Points on a hilly landscape, in no order, each with its height.
A ball rolls from a point to whichever of its 5 nearest points has the largest drop for the distance, and stops where none of them is lower. Distance is the straight distance between rows; heights are no part of it.
q_367: -19 -20 -33 -16 4 5 21 -2 5 -5 11 33 3 -11 17 -17 17 4 -29 -19 16 -11 16
 -17 -21 31 35 -5 14 -36 53 20 31 -7 -24 8  h=204
q_950: 16 -4 40 24 16 16 37 4 38 7 12 -46 7 -12 0 -12 -1 16 35 24 -27 11 32 -6
 18 -20 -11 17 -19 2 -41 -2 -13 -22 42 4  h=279
q_344: 16 -29 16 37 -29 5 29 -2 18 -3 26 -27 -24 3 -29 -7 -3 -33 31 -5 3 23 -10
 -23 -37 32 2 -3 -15 -42 3 7 -32 4 -12 24  h=334
q_302: -5 -45 24 -3 -20 4 8 -6 20 22 -5 -26 -36 5 -19 10 14 7 10 4 12 18 8 3
 -27 -3 -9 -14 -10 -44 29 1 -8 14 0 50  h=413
q_778: 9 6 -49 -1 -38 -7 16 2 -3 -30 -6 3 -41 -11 -18 -11 -50 -44 10 38 25 18
 -17 -17 -6 27 -12 -43 -46 -2 23 -27 -34 23 4 13  h=300
q_690: 10 31 -6 -47 23 6 -31 -38 10 20 -22 20 1 42 -8 7 65 27 -34 -53 -21 -18
 -15 -53 -23 -23 -28 -15 14 4 66 -44 41 12 -16 -20  h=471
q_913: 5 14 23 -7 23 16 -13 11 6 -5 -28 10 46 -7 42 10 49 25 -23 -21 -21 0 -3 6
 20 -23 -3 44 37 0 -17 14 27 -31 -6 -7  h=402
q_525: -17 -20 -8 -41 31 15 1 -21 1 -12 2 31 1 35 -1 4 5 5 -23 -46 1 -36 -2 -6
 -28 -2 -1 -25 3 -10 68 7 37 -4 13 -3  h=598
q_404: -28 11 -6 -15 18 -11 -12 0 -27 6 -28 30 25 -8 8 7 24 9 -9 -9 -5 -14 -11
 27 10 -19 4 -12 6 41 -5 11 9 -5 -8 -20  h=304
q_820: -28 14 25 -16 45 21 -16 3 -14 2 4 -22 21 17 2 -2 32 26 -15 -21 -30 5 8 2
 7 -30 -5 24 14 23 -23 -31 36 -14 0 -22  h=516
q_520: -12 9 -1 -35 48 -12 -21 -16 10 -7 -4 50 9 34 12 5 19 17 -41 -32 -16 -35
 6 -14 7 -18 -2 -5 24 14 24 -9 27 -9 -20 -19  h=482
q_351: -20 -1 -22 -22 24 4 -23 -17 -12 -5 -17 41 18 14 13 4 18 5 -16 -25 3 -28
 -12 12 -15 -8 -11 -14 35 35 14 24 28 11 -4 -10  h=356
q_180: -20 6 -19 -14 20 -2 -5 14 -17 1 -28 36 22 7 18 12 7 -5 -5 -10 1 -23 -2
 29 -3 22 15 29 33 18 -9 50 17 4 -20 -23  h=208
q_616: -12 11 19 8 3 13 -12 23 -16 2 -5 2 21 2 10 -5 17 23 3 20 -6 19 11 2 2
 -25 -12 10 7 32 -75 13 -28 -12 17 -21  h=438
q_24: -25 40 1 -26 15 -47 -37 -3 -18 -9 9 -11 9 -36 13 -24 -17 16 -5 28 12 20
 -8 16 73 -49 -50 21 3 41 -55 -45 -24 2 40 -31  h=63
q_685: 14 21 -7 16 -37 -13 -15 -1 -16 -11 -16 -4 6 -3 37 -2 -21 -2 27 37 16 30
 12 20 47 13 4 38 0 28 -50 6 -32 4 1 -23  h=576
q_378: -14 3 18 1 19 -4 -32 19 -27 9 -2 9 22 -10 10 7 -4 12 1 15 -1 16 3 10 5
 -36 -28 11 25 67 -46 -8 -7 -8 -2 -6  h=431
q_194: -30 9 45 5 7 9 17 32 8 10 6 -18 7 9 8 3 32 13 11 -10 -8 1 15 -13 -4 -6
 -14 -11 -16 -1 -21 -26 -2 1 2 6  h=385
q_515: 26 -17 -6 39 -41 -2 36 -17 15 -2 16 9 -38 3 -38 18 -33 -14 9 6 24 6 13
 -16 -28 19 12 -42 2 -40 50 3 -16 15 -4 20  h=386
q_427: -7 -16 -32 -31 9 7 9 -9 30 -21 9 43 6 4 15 6 -6 -15 -51 -45 28 -23 -1 9
 -10 22 42 -5 29 -30 85 30 31 -36 16 -1  h=368
q_813: 22 -19 -34 -16 -7 25 12 -9 -11 -28 5 49 -14 -8 2 14 -46 -21 19 -9 28 -10
 13 18 -9 26 27 -13 1 2 58 14 16 5 24 -12  h=478
q_822: 15 -4 23 31 -22 11 -1 20 19 -15 -10 -8 12 -22 18 6 19 -2 -5 -26 -17 21
 -11 -10 -2 21 30 21 -1 -36 -1 30 12 -8 -29 17  h=243
q_15: 7 2 -31 -14 -18 -15 -8 13 -26 14 -23 33 15 -29 22 9 -40 -3 23 30 10 12
 -3 27 7 20 0 8 25 44 -33 18 -3 13 -15 -9  h=344
q_643: -12 -9 -25 -14 3 -4 -14 5 1 -1 2 -15 -19 7 -11 -37 -20 1 21 38 11 15 -15
 -15 14 10 -26 -39 -45 23 -7 -14 -48 26 37 5  h=361
q_707: -40 -24 12 -56 7 13 -2 -3 -25 4 -2 1 -46 20 -26 -10 -8 1 1 -15 31 4 15
 -4 -49 -11 -29 -30 -9 -10 58 -10 9 21 5 13  h=614
q_678: 49 12 -18 70 -45 -12 -13 -22 -9 20 7 -12 -9 -27 2 7 -14 -12 42 46 -17 12
 1 -11 37 -1 12 43 8 9 -52 -3 -73 -19 -15 2  h=593
q_54: 15 -18 49 17 23 8 5 18 19 14 16 -45 -2 0 -7 -12 11 11 25 22 -16 10 10 -8
 1 -15 -11 4 -22 -13 -38 -21 -19 21 37 4  h=332
q_264: 28 -13 -33 17 -15 -9 14 -15 -10 2 -3 42 -15 -10 10 5 -27 -33 -2 10 22 -7
 -15 23 -3 40 32 1 19 5 19 28 23 14 -11 -2  h=313
q_251: 16 -15 -11 0 -26 25 37 -3 0 -14 3 19 -14 -8 -17 13 -39 -24 5 -2 35 10 13
 12 -25 35 35 -3 18 -13 41 26 18 14 -19 17  h=418
q_156: 25 5 -21 2 -30 11 8 5 -4 -11 -14 8 -7 -2 -4 -1 -35 -30 33 13 8 5 -2 -5
 -30 23 25 -31 -18 -12 30 7 3 11 -9 13  h=400
q_9: 36 -29 -16 31 -37 8 39 -48 13 -4 2 16 -31 -41 -26 13 9 -48 -22 -16 17 -4
 20 -16 -25 49 55 14 10 -75 64 3 22 -15 -43 34  h=354
q_900: -25 -1 5 -10 21 -12 -4 30 5 5 -24 9 21 1 20 -4 23 13 -2 -16 -12 -1 4 16
 1 -16 11 18 25 10 -31 2 25 -21 -18 -13  h=409
q_40: -3 -13 -13 -18 -26 -18 -31 -4 -15 2 -33 35 15 -6 24 -6 -13 23 2 14 -16
 14 0 47 16 4 5 35 20 62 -53 11 7 12 3 -20  h=449
q_471: -22 -37 8 -18 -9 24 15 18 22 36 -14 -28 -26 18 -46 -4 8 7 -23 -28 -10 -7
 20 -7 -38 -1 -6 -35 -16 -32 55 -18 29 8 -2 41  h=543
q_285: 0 3 -6 11 -23 -13 -7 10 -8 0 14 -32 -37 9 -27 -20 -36 3 19 36 19 10 9 2
 1 -3 -39 -44 -24 5 -9 -18 -34 24 13 -1  h=353
q_773: 15 75 26 -15 47 27 -10 -36 0 -2 -23 -36 7 11 -7 -7 56 33 -12 -8 -53 5 -8
 -23 16 -30 -28 18 23 31 -10 -41 28 -7 -8 -19  h=452
q_994: -19 31 14 -22 18 -17 -34 17 -9 -9 28 -14 10 2 2 -14 -6 10 -7 14 3 5 -7
 11 34 -23 -44 4 -1 45 -56 -39 -11 22 33 -7  h=391
q_486: 27 -15 17 59 -26 -16 -5 6 2 6 13 -15 -15 -10 -11 8 -13 -16 30 31 12 12
 -9 -23 -7 11 9 9 -14 -19 -16 14 -26 -6 -10 19  h=295
q_623: 36 1 -6 43 -47 -13 30 -23 11 -2 4 31 -20 -10 -9 -2 -25 -48 -6 23 34 -9
 -3 0 -19 46 45 -4 -2 -29 27 11 -4 6 -25 15  h=351
q_727: 7 -2 -24 6 -14 -23 -13 -15 -2 -19 20 -39 -13 -12 21 -18 -8 2 34 21 6 13
 -1 2 37 -17 -20 15 -38 33 -44 -29 -66 1 7 -6  h=563
q_459: 13 6 -3 30 -18 -14 10 -13 0 13 -5 8 -19 -17 -2 -6 -12 -16 21 2 -12 20
 -12 14 -1 27 37 10 -2 -26 6 32 -14 9 -40 6  h=306
q_842: -5 -9 -32 -44 18 1 3 -21 3 -14 7 39 4 41 -16 -5 16 -8 -59 -54 7 -47 -12
 -5 -2 -10 1 -35 25 -20 86 0 45 -9 12 -5  h=525
q_76: 26 -8 -38 -68 27 4 -8 -9 -34 -8 14 51 -15 16 -3 14 -25 -2 -22 -4 43 -20
 -13 19 -14 -2 17 -30 -6 18 47 -1 18 24 53 0  h=770
q_968: -18 -19 -16 -17 -18 26 -1 -13 14 -7 3 8 0 3 2 -7 26 0 -48 -49 3 -14 -8
 -27 -33 -1 20 -20 -15 -42 51 6 42 -13 -11 9  h=187
q_970: -5 -44 18 11 -27 12 25 11 29 2 14 -36 -35 -13 -11 22 7 -19 -6 -23 23 17
 21 -18 -33 32 21 3 -32 -66 54 6 2 -1 -29 27  h=357
q_12: -8 2 15 15 -6 3 -2 7 19 4 34 -42 -6 -4 -11 -23 -14 13 33 34 4 21 26 -5
 -14 -3 -21 -23 -28 -9 -39 4 -33 9 18 16  h=367
q_374: -3 10 -18 -13 -16 -15 -35 5 -19 -10 1 -7 -17 1 -3 12 -33 -9 2 10 25 -9
 -4 -23 12 -5 -21 -27 -38 35 5 -37 0 32 26 -3  h=401
q_575: 22 -1 -1 14 -25 -5 -7 7 9 6 17 -10 -43 6 -25 -26 -39 -11 27 39 -1 -2 9
 -19 -11 34 -4 -15 -31 -9 -27 3 -55 7 8 9  h=355
q_160: 8 -2 -41 -28 4 8 -10 -3 21 -18 -8 59 27 16 33 -8 45 7 -31 -51 -5 -40 -14
 -2 13 -10 -1 6 25 -29 81 10 40 -30 -15 2  h=412
q_379: -32 21 16 -23 26 -12 -15 4 -25 3 30 -19 -7 2 -5 -1 -5 45 -17 20 9 2 13 1
 38 -45 -56 -2 -1 55 -51 -25 -31 17 36 -7  h=547
q_560: -18 10 42 0 40 3 13 19 19 12 -12 -23 6 -2 5 12 44 22 -18 -29 -4 -12 21
 -6 -24 -20 -13 -5 -4 -16 -10 -5 33 -9 -6 23  h=422
q_821: -5 4 -6 1 -6 -13 -25 24 -21 -23 -28 21 22 6 14 -8 -23 0 5 6 18 11 -4 14
 -5 10 11 -6 -10 24 -16 1 -23 12 5 -3  h=507
q_793: 16 -2 10 29 -10 -9 13 12 -3 -5 22 -45 -23 -5 -17 -17 -17 11 18 35 4 15
 11 3 31 0 -39 -14 -31 -13 -60 -14 -66 10 22 0  h=390
q_811: -39 3 6 -15 16 21 -9 8 -6 9 2 -5 -1 14 -1 2 38 18 -23 -26 -4 -3 -22 -7
 -15 -3 -20 -21 -22 -18 32 -6 26 6 -11 16  h=518
q_431: 38 6 -28 51 -57 -51 7 -23 -1 3 -27 12 -17 -40 27 -7 -15 -20 6 55 -6 14
 -6 1 26 3 5 43 -2 1 -53 -14 -62 -22 -8 -5  h=761
q_335: -25 10 46 6 19 10 2 12 -1 8 -2 -34 36 7 29 -14 20 17 7 4 5 1 15 -10 17
 -31 -10 -13 11 32 -52 -4 1 -13 18 -17  h=528
q_78: 1 55 62 -16 67 20 20 -2 -3 18 3 -67 32 21 -2 -12 33 26 -17 -13 -33 13 18
 -10 25 -62 -41 24 23 30 -49 -45 18 -5 21 -18  h=559
q_864: -23 -21 -23 -45 -7 25 -15 -28 10 -12 -3 26 -15 -12 3 9 39 32 -50 -21 9
 -23 16 -26 -21 1 14 -24 1 -39 84 3 40 -33 -14 -2  h=379
q_688: -8 7 -13 -6 -20 -4 -18 5 -11 -21 -8 24 10 -8 4 -4 -42 -9 4 42 6 9 -9 -2
 6 15 -19 -8 -3 11 -4 8 -29 22 -3 -5  h=488
q_892: -15 3 -8 -24 20 -6 -15 5 -30 -6 -17 12 28 -27 33 -9 0 -1 -1 17 -9 6 -11
 41 20 -24 -13 5 23 66 -28 36 -8 32 -2 -34  h=395
q_974: 2 2 -30 -35 15 -13 -16 -11 -15 -12 -18 43 16 2 34 5 -15 -17 -2 -7 -13
 -23 -23 23 -11 -2 19 -24 24 35 30 30 12 9 1 -9  h=483
q_154: -14 -1 -30 -43 5 -35 -20 -22 -25 -19 -1 14 -12 11 -15 5 -43 -1 1 18 7 -6
 -25 1 2 4 -22 -48 -13 45 1 -17 13 31 35 0  h=556
q_686: -10 -8 4 -22 30 -8 -15 18 25 3 -32 34 39 11 39 -1 36 17 -37 -42 -15 -11
 -16 -2 -5 -12 -13 24 25 -10 21 -4 29 -18 -37 -20  h=432
q_627: -33 17 -16 -40 42 -21 -37 -22 -33 -29 0 24 15 -6 3 16 -21 1 -10 9 2 -7
 -18 4 19 -24 -26 -26 9 59 -22 -15 7 26 5 -5  h=582
q_175: 1 -27 2 -8 -15 5 5 -22 0 0 3 0 -28 4 -2 1 -4 -24 -16 -26 20 13 -6 -1 -16
 0 31 -17 6 -41 45 13 17 -5 -18 -4  h=293
q_882: -30 1 45 10 19 16 -1 17 -7 16 -6 -22 11 -5 4 3 23 27 0 -23 -27 4 10 6
 -14 -15 -6 6 -14 4 -39 -2 8 -12 14 -11  h=405
q_121: -23 5 18 -18 20 -3 -6 7 12 20 -4 -9 0 38 -19 -2 -3 23 5 -38 1 -18 9 -10
 -34 1 -12 -26 14 15 13 -2 24 21 4 9  h=472
q_857: 16 -36 -11 15 -8 -1 15 -6 16 -3 17 -6 -12 -1 9 15 14 -13 5 -37 2 2 -11
 -1 -13 36 21 12 9 -21 27 32 26 -20 -37 12  h=252
q_134: 24 1 -14 39 -21 -21 8 -1 -6 10 -27 31 -14 -22 -23 4 -39 -42 26 48 13 12
 -18 7 -4 25 32 -10 7 -1 0 16 -20 7 -28 -5  h=423
q_308: -9 -22 16 11 -6 -2 19 3 11 43 1 -21 -29 24 -33 3 -18 6 13 3 17 5 8 2 -10
 -2 -16 -19 -22 -31 13 -13 -18 24 14 35  h=459
q_349: 1 17 -13 17 -10 -15 -18 27 21 -7 28 -26 -16 -6 5 -11 -30 -12 28 30 15 9
 -12 -1 19 -5 -47 -14 -25 -4 -39 -28 -36 17 26 11  h=366
q_193: 3 -16 28 30 -13 3 -8 18 28 14 -8 -14 14 6 -1 13 10 -7 19 -12 -2 2 15 -18
 -7 10 21 11 -11 -28 -12 17 12 -17 -17 26  h=206
q_348: -10 -6 7 -2 2 6 -6 12 -17 -4 -28 40 19 -9 21 12 -13 -14 6 10 13 -9 -15
 30 -12 32 5 6 23 3 7 44 14 16 -34 4  h=57
q_817: 20 -3 28 47 1 7 29 26 31 5 19 -60 4 -2 -2 -12 26 -3 26 4 -17 2 10 -15 -1
 -5 9 40 -43 -31 -24 10 -21 -26 10 27  h=222
q_502: -15 -2 -46 20 -42 -17 -17 6 -9 -18 3 -14 -38 -14 -26 -30 -41 -22 20 32 9
 7 -17 -6 -2 7 -15 -20 -39 10 -5 -12 -48 -1 -4 11  h=331
q_181: 29 -19 -21 17 -36 9 20 -22 1 -2 6 15 -39 -7 -39 19 -67 -42 5 40 27 11 -1
 -6 -6 33 18 -42 -32 -15 44 -14 1 17 1 10  h=347
q_310: 21 -18 -36 -26 21 11 22 -16 12 -11 20 45 6 16 6 -4 -32 -23 -28 -13 16
 -15 -2 3 -26 35 28 -6 24 0 43 34 36 3 17 -1  h=542
q_603: -7 9 14 0 0 -5 -21 21 -14 -13 7 -11 -3 -10 -8 -4 -14 8 14 15 3 24 9 18
 11 -4 -18 1 -5 26 -58 -2 -41 21 24 5  h=487
q_700: 7 -23 -44 -33 -9 1 12 -24 44 -13 20 12 15 -13 0 15 13 0 -42 -44 29 -12
 14 -7 -19 28 38 3 4 -81 62 40 39 -24 -13 3  h=163
q_145: 31 -3 -52 -1 -19 -4 3 -1 -17 -11 0 25 -14 -7 -15 -8 -47 -31 10 7 27 10
 -4 37 -11 39 27 -28 0 22 28 27 10 26 -13 -16  h=437
q_411: -22 63 15 -16 28 0 -26 -11 -30 11 13 -11 26 -17 4 -2 -21 8 -5 30 -1 5 -5
 9 31 -30 -41 3 18 63 -52 -44 -8 12 31 -20  h=414
q_196: -2 -28 -20 10 -4 6 1 27 19 0 -33 37 19 -3 42 -9 17 -2 -7 -36 5 -6 6 10 9
 30 22 24 19 -2 -5 43 23 -3 -24 5  h=232
q_662: -29 -7 18 20 1 4 -11 27 13 -8 9 -19 -14 0 -5 -1 -13 14 3 9 -2 23 9 0 -6
 -14 -21 -3 -16 15 -22 8 -17 25 10 3  h=373
q_831: 1 -45 -30 -11 -28 14 15 -14 25 1 5 1 -4 -7 -17 17 11 -8 -39 -45 17 13 8
 -10 3 22 15 5 -14 -49 60 22 47 -11 -32 21  h=155
q_115: -16 25 1 -48 37 -11 -20 -26 -22 -3 -7 16 -9 61 -20 7 21 13 -11 -20 4 -16
 -18 -14 -24 -18 -23 -30 24 50 24 -31 8 25 3 -25  h=230
q_245: 34 -3 31 64 -10 1 5 11 7 2 -8 -37 -2 -13 -7 17 19 -17 31 -21 -31 -7 6 -6
 -2 39 24 55 4 -34 -5 10 -27 -29 -33 16  h=48
q_807: -9 7 -32 -34 14 -16 -41 -6 -35 2 8 39 28 -11 24 -6 -11 12 -10 22 -6 20
 -9 33 25 -34 -23 9 18 54 -36 -14 -12 18 15 -22  h=495
q_85: 9 -14 -9 20 -23 15 17 -7 -4 -4 2 -21 -7 4 -7 -2 -15 -16 1 -3 26 12 5 8
 -41 32 21 -12 11 -37 29 29 -10 20 -26 13  h=362
q_224: 40 10 29 61 -28 -11 6 7 3 -9 2 -10 1 -27 10 0 -12 -11 33 30 -3 -14 17
 -16 4 15 21 20 -7 -19 -24 8 -52 -28 -41 9  h=288
q_604: -15 37 33 -29 30 28 -22 -6 -10 2 -41 -11 27 15 19 10 40 30 -5 -18 -33 -7
 17 6 -1 -50 -1 1 12 28 -6 -16 23 8 5 -38  h=526
q_396: -1 -18 36 38 -3 11 34 38 8 -7 -1 -42 28 -2 -22 5 20 2 14 -11 -34 -7 10
 -18 -10 6 17 36 -8 -35 -23 9 -1 -31 2 -1  h=186
q_69: 11 -26 -47 -21 -8 -1 -3 -24 48 -9 4 56 13 -10 26 -5 38 -12 -71 -51 31
 -37 -13 -14 1 9 30 -2 -1 -62 75 9 24 -30 3 -11  h=282
q_359: -27 -13 6 -27 4 20 -5 1 -19 0 9 23 -1 14 0 0 -17 8 7 -3 20 -4 5 5 -18 5
 -14 -27 -10 -4 17 -1 33 16 -4 5  h=560
q_445: -12 22 25 1 4 3 10 11 -33 -3 -9 6 41 -9 20 24 12 21 -1 10 -21 13 23 25
 14 -6 -2 12 15 23 -34 5 7 -14 6 -19  h=277
q_37: 8 -3 27 11 8 22 35 7 22 20 35 -48 -11 3 -5 -8 -6 2 38 36 -32 0 -2 -14 34
 -4 -19 19 -28 5 -57 4 -46 -16 38 -3  h=330
q_184: 49 0 -22 37 -29 15 34 -45 -14 25 12 36 -26 -36 -46 10 -41 -61 -22 34 37
 -9 9 -7 -11 46 87 -15 7 -20 48 -8 0 5 -12 -2  h=227
q_538: -20 17 7 -42 30 3 -17 -12 -18 10 -13 0 -22 46 -18 7 23 16 -26 -34 -1 -15
 -9 6 -21 -22 -23 -29 26 26 44 -32 40 30 -8 3  h=352
q_338: -5 8 31 -10 42 18 -3 15 -16 -1 1 -2 5 26 -10 14 37 -4 -9 -34 -21 -8 3
 -12 -19 -30 1 -11 14 -8 17 -19 35 24 -6 -4  h=497
q_637: -11 4 -24 -34 14 4 -18 -5 10 -16 7 12 -8 35 3 1 34 25 -53 -44 -11 -20
 -12 -35 -9 -18 1 -33 8 -18 90 -2 35 -16 -9 13  h=532
q_761: 10 -39 52 11 -6 28 27 31 40 29 17 -51 -7 24 -12 -2 31 9 16 -8 -15 8 7 5
 -12 -32 -4 -3 -23 -49 0 3 -13 -2 29 23  h=404
q_101: -22 -28 -8 -14 -9 14 14 -15 37 -2 9 14 6 -21 -2 6 28 2 -34 -55 34 13 10
 -20 -35 27 27 -9 1 -74 52 5 44 -7 -18 31  h=22
q_812: -3 0 36 0 11 23 10 29 34 0 6 -49 -2 5 -9 -15 32 -1 0 -15 -32 13 11 -7 -6
 -7 -3 0 -14 -23 -21 8 7 -5 15 15  h=374
q_119: -7 -14 -26 -43 27 -12 16 -15 -10 -6 3 75 18 31 10 17 6 -7 -23 -31 -3 -35
 -12 32 -3 8 16 -7 28 3 47 19 34 18 9 -25  h=491
q_448: 35 18 29 67 -47 9 3 -7 -4 28 -11 5 -9 -32 -9 12 3 -1 53 42 -19 -7 -11 -3
 24 8 17 64 23 -11 -49 4 -39 -31 -17 0  h=458
q_886: -5 -3 -18 1 -7 -19 -3 -9 3 -18 42 -49 1 -25 3 -16 9 14 2 35 -5 34 5 24
 70 -28 -27 27 -38 20 -70 -14 -69 -19 44 -18  h=481
q_808: 0 -3 -19 -31 -18 -4 -11 0 -12 -3 14 -5 -45 -21 -53 0 -67 -35 2 28 40 15
 -1 -13 -8 12 -26 -48 -39 -6 37 -19 -18 15 58 22  h=242
q_422: 6 11 12 35 -22 1 8 15 6 14 -22 -3 17 -9 14 -3 -24 6 27 21 -26 16 -11 31
 12 11 11 27 -1 -6 -49 23 -23 -25 -15 4  h=546
q_944: 35 13 22 83 -32 -18 24 17 11 5 -1 -34 3 7 -28 -11 6 -13 49 16 -16 -11 3
 -10 -3 15 43 42 -5 -33 -31 4 -45 -40 -34 13  h=276
q_958: -12 52 22 -10 19 -11 -11 -26 -27 16 6 -25 25 -9 -18 -10 2 43 -23 39 3 1
 13 6 28 -61 -38 16 33 72 -39 -41 16 -5 40 -27  h=538
q_443: 53 1 -9 56 -35 -11 9 -7 11 10 -19 8 -26 -27 -18 -10 -39 -25 33 38 -21 1
 -23 9 -2 23 17 9 10 -16 -1 2 -22 -13 -53 17  h=407
q_250: -32 -21 -4 -32 12 32 7 -22 6 13 -8 1 -31 17 -17 17 26 14 -18 -29 -3 -15
 10 -6 -34 -17 -6 -27 6 -10 56 -17 53 4 16 -1  h=517
q_25: 49 17 12 74 -44 -17 21 5 12 6 -5 -11 -15 -10 -9 7 8 -19 19 -5 -14 2 9
 -21 -2 12 27 36 -13 -45 -14 11 -25 -8 -46 14  h=210
q_300: -21 -17 -20 -29 3 -22 -25 1 -22 -24 4 33 6 7 0 10 -42 -13 8 6 10 8 -22
 20 -7 10 -5 -29 -6 18 6 20 8 41 0 -3  h=589
q_347: 18 -12 -7 33 18 -17 18 -13 23 3 19 -53 0 -4 10 -17 -11 28 24 38 -26 1 3
 9 51 5 -8 28 -33 1 -49 -11 -50 -28 30 -1  h=408
q_231: 18 -16 7 29 -49 2 31 -15 19 5 8 -5 -12 -25 -7 41 5 -34 3 -34 2 20 -4 -22
 -8 28 36 16 4 -58 24 7 11 -16 -37 26  h=290
q_222: 8 -13 20 59 -2 -6 14 -1 8 1 18 -50 7 2 -2 17 21 -8 46 24 -22 12 13 -9
 -12 -2 3 8 -9 -28 -43 8 -36 -11 -24 -18  h=275
q_259: -29 34 12 -35 35 -33 -27 -21 -38 10 1 7 -5 24 -12 24 10 26 -17 14 0 -9
 -39 0 19 -40 -43 0 24 71 -12 -49 -3 16 17 -12  h=202
q_860: 0 16 35 20 20 0 0 8 10 23 21 -40 9 10 0 -22 16 18 12 37 -8 3 5 3 19 -39
 -27 -12 -15 24 -64 -17 -45 -12 46 -15  h=496
q_225: -2 13 24 35 -5 4 10 13 -2 3 8 -48 11 7 21 -10 0 10 34 40 -31 14 15 -11 5
 -1 1 21 -29 7 -38 7 -15 1 18 -22  h=376
q_275: -16 16 -4 -11 3 -21 -25 -4 -4 -8 22 -35 4 -11 -3 -6 -23 6 -1 34 8 37 6
 19 65 -45 -35 28 -14 36 -69 -28 -50 16 54 -19  h=346
q_646: -16 -11 -1 21 -14 1 3 27 5 0 -6 -7 15 -13 37 16 29 -11 -2 -31 -9 12 -6
 -8 -12 14 19 28 -13 -52 -4 16 11 -30 -31 25  h=238
q_794: 31 -9 -42 -37 21 6 27 1 -12 -11 -4 44 22 20 24 -13 -16 -30 -4 -16 23 -40
 -10 38 -5 15 21 -3 20 19 63 42 46 -4 20 -19  h=588
q_912: -18 29 7 -12 45 -1 -11 -3 -32 14 -1 8 4 24 0 -1 17 21 -11 -14 -8 -20 -3
 -4 8 -23 -26 5 36 32 -15 -16 24 29 -12 -18  h=411
q_48: 2 -9 20 17 29 20 11 18 4 -7 -17 -41 35 -9 22 -4 33 14 3 -21 -19 3 18 -2
 -2 -34 6 40 14 -19 -44 6 30 -22 6 9  h=281
q_428: -12 53 25 -43 49 12 -29 -3 -23 5 -8 -6 -10 43 1 -2 27 20 -4 -23 -21 -12
 -15 -31 6 -20 -39 9 23 41 -3 -34 33 0 -25 -27  h=378
q_909: 6 0 -6 31 -37 12 -18 8 -1 -1 2 -20 6 -26 5 4 -41 -23 30 48 8 21 -10 3 15
 27 -10 4 1 -11 -43 13 -32 -1 -13 5  h=433
q_649: -9 30 4 -29 31 14 -14 2 8 -4 -17 20 20 12 1 -10 50 31 -37 -36 -35 -7 2
 -41 18 -24 1 6 15 -3 18 -25 28 -24 -18 9  h=515
q_201: -26 26 29 -16 20 -17 -13 7 -1 16 13 -21 12 -4 -2 -13 -10 31 4 25 3 9 -3
 1 44 -34 -41 -2 -11 38 -54 -20 -22 21 22 -6  h=511
q_949: 5 -23 -24 -38 -3 -3 -6 5 41 -7 4 18 23 -15 41 6 40 6 -62 -39 -5 -27 -5 4
 9 19 27 13 4 -36 43 30 47 -11 -35 14  h=333
q_634: 48 -2 -18 49 -48 -38 15 -1 -10 -7 -13 32 -25 -26 -32 -11 -57 -58 18 52
 20 -19 -1 -27 -14 57 34 -9 -12 -6 3 -23 -40 -6 -4 3  h=527
q_380: -29 -19 -7 -17 9 1 -20 5 -8 19 -20 47 29 7 43 9 36 24 -27 -38 -11 -20
 -32 19 -4 16 27 25 8 2 14 23 24 8 -15 -16  h=328
q_23: 26 13 -17 50 -22 -33 18 -14 8 -15 26 -41 2 -17 -7 2 0 6 54 41 -35 -6 -6
 -3 25 -2 -9 23 -16 -15 -52 -5 -62 -29 3 1  h=253
q_739: -30 6 14 -16 21 17 -2 10 -1 11 -37 6 20 -7 25 -7 34 12 -5 -21 -36 14 16
 22 7 -22 -9 34 28 26 -38 15 29 -27 -5 -16  h=410
q_752: 13 24 49 13 40 22 28 6 13 4 35 -46 12 -9 -7 -13 26 15 20 12 -27 -8 21 -2
 9 -51 -29 5 -13 20 -35 -27 8 -22 33 -6  h=406
q_116: 18 -17 -40 -17 -19 10 35 -29 13 -7 -2 31 -9 7 -22 12 -23 -11 9 -17 32 13
 -2 21 -20 50 47 -20 1 -20 80 34 37 -11 3 -10  h=514
q_796: -10 -3 -14 -49 47 -18 -13 -8 -43 -16 -12 45 -18 31 -6 16 -15 4 -14 -2 16
 -23 -17 5 -27 -7 -22 -32 -4 50 25 -23 15 33 19 -15  h=465
q_150: -18 -11 11 10 -17 10 14 36 -15 0 -7 -10 21 2 4 -2 -10 10 13 -8 -5 10 8 6
 -2 -19 2 5 6 -4 -24 7 -1 -4 -9 17  h=289
q_159: -5 9 -10 3 -18 3 -5 30 -10 2 -3 -8 4 1 8 -15 10 11 0 -17 -1 -3 -10 3 6
 17 -3 -2 6 -3 -16 5 -2 3 9 3  h=377

For each start below, name the point where the ball stops.
q_807 => q_348
q_349 => q_808
q_154 => q_808

Call two points neighbours if one is among the 5 nearest of the other. Go from one point of each pair to the other, from neighbour to neighbour, staying as low as possible. Name the highest point that can't be avoided.
q_245 and q_23 => q_222
q_184 and q_808 => q_181
q_245 and q_101 => q_857
